A landscape with many valleys, sampled at points; each row gives a point and its height.
A ball rolls from a point to whichever of its 2 nearest points has the largest drop for the distance, and stops where none of them is lower. Distance is the straight distance between rows; heights are no part of it.
K_662: [ 43 157 117 139 133 116 128 153 134 131 118  93 121 166 118 105 162 155
 121 165]  height 38.9
K_945: [109 164 146  81 140 103 136 144  90 143 208 151 133 143 120 170 132 139
 123 139]  height 76.2
K_668: [151 132 151 135 126 156  90 136 146 124 176 194 156 103  93 159  96 125
 147 132]  height 33.2
K_84: [173 119  97 133  84 100 179 160 127  55 110 149 118 147 144 181 152 114
 112  85]  height 45.3
K_258: [ 71 141 153 111 147  99 121 134 105 140 130  90 144 160 125 117 148 164
 146 152]  height 32.8
K_212: [202 107 156 121 118  67 190 129  76 111 114 120 136 117 188 139 143 100
 154  97]  height 21.2
K_593: [141 142 102 131 150 143 168 168 140  99 155 158 114 118 118 158  87 136
 121 139]  height 53.9
K_959: [ 96 150 126 101 199 127 149 132 144 135 166 131 117 147 109 128 122 141
 147 180]  height 6.7
K_225: [117 116 155 155 136 171  31 145 172 136  73 122 137 132  89 125 104 144
 154  86]  height 30.4
K_755: [138  96 128 141 157 166  40 109 175 155  72  97 112 119  95 104 108 145
 137 122]  height 27.5
K_378: [179 103 190 142 137 125 120 138 126 106  91 151 173 117 141 114 133  78
 167  90]  height 65.6
K_764: [167 127 159 139 102 136 119 124 119 104 116 177 175 132 138  96 104  93
 147 101]  height 67.6
K_958: [128 123 117 169  82 172 129 121 153 145 140 150  77  88 113 150 181  97
  66 111]  height 37.7
K_226: [148 111 102  91  82 153 118  72 113 170 169 153 117  69 126 114 107  89
  81 127]  height 55.2
K_632: [131 115 124 141 171 101 162 140  95 131  83  75 133 148 176  93 129 121
 151 135]  height 45.1
K_822: [140 133 151 192  78 169 118 125 117 130 126 152 117  93 119 147 170  97
  90  92]  height 32.2
K_766: [137 127 110 102 173 144  90  87 212 174 144 115  80 119 100 123 129 157
 129 215]  height 19.4
K_185: [ 86 150  61 140 158 130 165 169 121 105  95  81 110 151 131  80  91 163
 127 138]  height 59.4
K_285: [142 104 144 125 131 120  91  80  97 193 111  88 148 121 152  97 138 113
 123 185]  height 68.6
K_780: [116 136 179 149 194 145 125 127 164 137 109 128 124 127 116 124 152 111
 161 155]  height 15.5
K_479: [ 99 130 150 125 143 139  46 152 171 125 114 128 147 156  68 133 104 165
 171 100]  height 32.9
K_100: [100 134 159  80 131  95  84 156 122 120 167 143 173 158 112 161 127 155
 151  98]  height 37.4
K_301: [135  89 132 164  75 104 144  82  62 170  89  82 144  96 180  82 122 127
 131 148]  height 48.5
K_987: [128 120 140 117 109 106 127 122  69 158 142 122 153 129 156 113 109 117
 145 135]  height 62.1
K_243: [144 160 109 136 117 179 165 130 131 127 188 196 123  90 109 147  87 113
 114 169]  height 75.2
K_136: [129  99  68  86  62 142  99  55 125 163 116 112 134  93 119  75  70 125
 125  97]  height 49.1
K_350: [159  95 159 184  81 146  98 100 116 142  83 122 143  90 131 110 138  81
 118  87]  height 27.4
K_200: [130 130  89 102 125 116 151 172 159  87 166 149 123 146 114 180  90 173
 121 114]  height 50.8
K_55: [120 133 138 106 146 137 110 128 105 156 149 125 142 129 110 133 106 117
 144 154]  height 65.0
K_553: [153 135 170 134 136 145  98 161 152 103 145 189 145 119 112 170 138 112
 150  92]  height 29.7
K_110: [163 138 112 141 208 124 178 130 120 124 101 118 109 141 163  89 141 100
 154 196]  height 34.0
K_613: [125 114 174 149 111 144  72 105 115 146 101 119 141 108 120 137 139  95
 124 115]  height 19.2
K_803: [ 99 147 141  96  81  91 115 160  80 129 175 137 174 147 134 162 121 153
 124 109]  height 41.2
K_647: [125  89 116 125 179 144  44  80 192 172  86  88 101 130 113 104 130 135
 135 168]  height 24.5
K_302: [162 116 157 135 151  80 194 143  93 116 104  92 125 137 177 116 162 117
 160 113]  height 34.1
K_777: [102 139 131 117 198 120 161 117 134 130 121 119 114 150 137  95 141 128
 153 206]  height 18.4
K_106: [164 110 201 102 175  75 118 123 124 107 111 114 152 151 147 163 150 112
 167  94]  height 62.4
K_466: [113 155  88 143 151 135 200 169 125  88 137 130 101 144 136 129 124 145
 127 131]  height 58.5
K_962: [143 102 103  69  85 139  64  77 115 177 151 123 130 104 108 101  94 125
 113 109]  height 51.4
K_313: [137  88  72 106  98 147  92  97 160 161 123 111 102  88 112  62 104 127
  75  95]  height 44.2
K_407: [ 78 156 150 119  81  97 156 145  88 124 186 129 154 145 152 155 178 146
 116 111]  height 46.0
K_729: [110 124 149 167 155 165  95 120 171 149  93 115 107 120 105 132 162 130
 126 132]  height 7.4
K_981: [177 108 119 132  59  75 186 142 106  70 112 143 158 145 177 165 136 130
 112  82]  height 38.0
K_498: [119 159 133 120 149 151 140 134 110 136 199 175 131 114 115 163 126 127
 123 170]  height 76.7
K_316: [131 135 153  84 158  87 165 116 146  86 163 133 114 151 128 199 132 134
 136 143]  height 35.4
K_380: [ 72 165 125 138 144 124 163 165 190  63 130 139 103 149  98 163 143 177
 125  86]  height 64.5
K_757: [ 40 154 116 137 123 135  93 163 148 123 111 101 119 167  92 123 129 180
 133 119]  height 43.4
K_382: [196 113 136  94 136 114 161 133 141  85 140 172 145 132 135 161  89  95
 137 115]  height 45.7
K_45: [112 121 139  85 134 107  42 154 136 138 149 145 159 158  77 137  87 173
 171 108]  height 35.1
K_197: [124 147  67 169  61 162 184 123  78 134 111 121 102 105 145 105 131 107
  88 142]  height 68.5
K_403: [ 86 157 170 140 125 105 124 143 113 127 115 120 142 147 123 131 168 144
 132 100]  height 25.3
K_843: [157 123 165 104 126 116 139 144 108 117 170 174 161 130 140 157 114 106
 133 114]  height 49.0
K_489: [162 119 203 119 182 106 119 125 116 136 118 139 155 126 139 132 139  77
 170 124]  height 64.0
K_150: [138 142 159 106 184  84 167 129 127 105 142 134 126 147 141 142 147 121
 145 138]  height 29.4
K_230: [138 141 174 185  95 168 111 156 137 109 116 177 145 118 108 160 154 104
 129  73]  height 23.8
K_601: [164 120 120 132 134 121 145 157 164  71 106 142 135 144 132 150 103 131
 139  74]  height 54.9
K_488: [ 88 149 126 122 172 157 117 109 179 146 151 123  98 135  89 115 136 160
 138 208]  height 14.6
K_75: [ 66 159 111 106 144 141  78 161 158 133 152 122 134 152  76 150  99 200
 143 124]  height 46.1
K_473: [152 102 157 130  92  88 138  95  46 171 118 111 161 105 175  83  93 124
 149 153]  height 57.2
K_902: [139 118  83 159  88 151 169  99 110 152 117 103  88  94 152 112 177  99
  67 145]  height 62.2
K_300: [171  97 160 104 129  72 124 138 120  81 110 121 170 159 156 167 130 119
 150  84]  height 60.6
K_129: [119 138 171 111 212 102 146 124 171 111 118 111 116 153 113 129 146 127
 155 134]  height 22.4
K_151: [136 114 142 117 170 144  80  84 131 172 121 112 141 126 115 115 113 105
 145 187]  height 66.7
K_41: [149 146  95 198 133 187 164 144 132 128 107 135  87  99 123 113 121  96
 124 159]  height 72.6
K_855: [118 158 100 168 151 116 223 142 110 106 124 113  92 146 158 106 181 113
 137 162]  height 59.3
K_726: [121 153  99 198 137 162 189 148 131 115  96 121  82 122 141 105 177 123
 116 171]  height 67.2
K_680: [ 77 154 138  93 106 103 117 112  74 166 192 124 150 151 127 144 145 156
 125 165]  height 74.6
K_306: [177 132 115  93 151 102 171 115 155  70 146 142 112 145 137 191  92 115
 134 149]  height 40.9
K_20: [110 111 103 102 125 103 106  90  85 179 132  75 134 128 165 103 133 145
 110 195]  height 70.9
K_189: [ 69 155 169 170 115 157 100 144 150 122 106 120 120 150 114 146 179 140
 129  97]  height 17.1
K_540: [123 146 157 114 119 116 161 140  89 118 165 159 163 123 148 160 168 121
 127 115]  height 49.9
K_698: [149 141 109 117  85 162 134 114 103 123 176 172 150 103 110 120  66 112
 127 141]  height 72.9
K_240: [116 111 175 144 144 140  52  98 160 172 106 100 124 125 115 143 176 109
 120 129]  height 13.2
K_363: [ 78 132 122  81 121 115  79  96  89 189 157  91 142 149 124 121 126 158
 130 178]  height 73.0
K_705: [181 106 137 127  81  72 175 126  87  85  89 119 155 136 186 120 101 109
 141  82]  height 26.7
K_816: [168  98 100 128  72 143 148  94 113 168 136 122 108  71 147  96 133  87
  74 128]  height 57.9
K_799: [138 120  82  96  89 160  77  94 157 145 110 120 112  96  88  74  65 143
 114 102]  height 46.3
K_203: [156 136 122 146  73 168 121 100 109 116 130 158 152  97 122 105  99  96
 126 111]  height 70.2
K_216: [124 136  76 177  93 186 158 138 117 116  94 129  98 101 125 106 116 128
  96 128]  height 73.4
K_521: [ 86 139  98 107 113 127 103 186 142 110 153 145 143 156 106 164  86 179
 132  93]  height 48.3
K_179: [151 149  91 150 116 126 179 182 149  54 112 154 115 139 141 158 120 149
 113  77]  height 51.1
K_281: [156  87 115 114 181 145  64  86 207 171 127 120  93  95 102 108 157 138
 124 169]  height 22.0
K_821: [188  99 124 100 153  99 122 144 143  73  84 112 150 165 148 138  84 116
 152  92]  height 58.0
K_272: [145 120 118  88  96 142  78  80 109 180 179 150 127 108 102 124  88 116
 107 162]  height 53.2
K_619: [ 69 174 111 156 149 139 179 165 157  89 136 138  84 142 104 137 149 171
 111 134]  height 62.5
K_457: [112 101  89 142  90 150 126 118 159 175 146 133 101  85 134 119 177 118
  40  90]  height 40.6
K_886: [140  96 134 165  64 122 124  81  88 153  84  96 134  97 157 106 132 115
 109  95]  height 37.2
K_118: [ 89 144 123 138 108 119 141 181 151  74 133 141 122 164 129 162 153 160
 115  72]  height 66.1
K_236: [ 92 130 100 111 169  97 160 147 115 117  85  66 130 171 148  94 118 157
 150 141]  height 52.8
K_810: [117  88  53 134 109 140 119 119 153 173 130 119 107  95 143  62 148 132
  49  93]  height 42.4
K_111: [129 148  89 153 193 129 213 148 125 100  93 117  83 145 147  90 139 126
 148 180]  height 48.0

Where does a ball stop that starts at each point below?
K_902 | K_230
K_489 | K_212
K_945 | K_729
K_619 | K_729
K_987 | K_729
K_100 | K_959
K_382 | K_729
K_41 | K_959
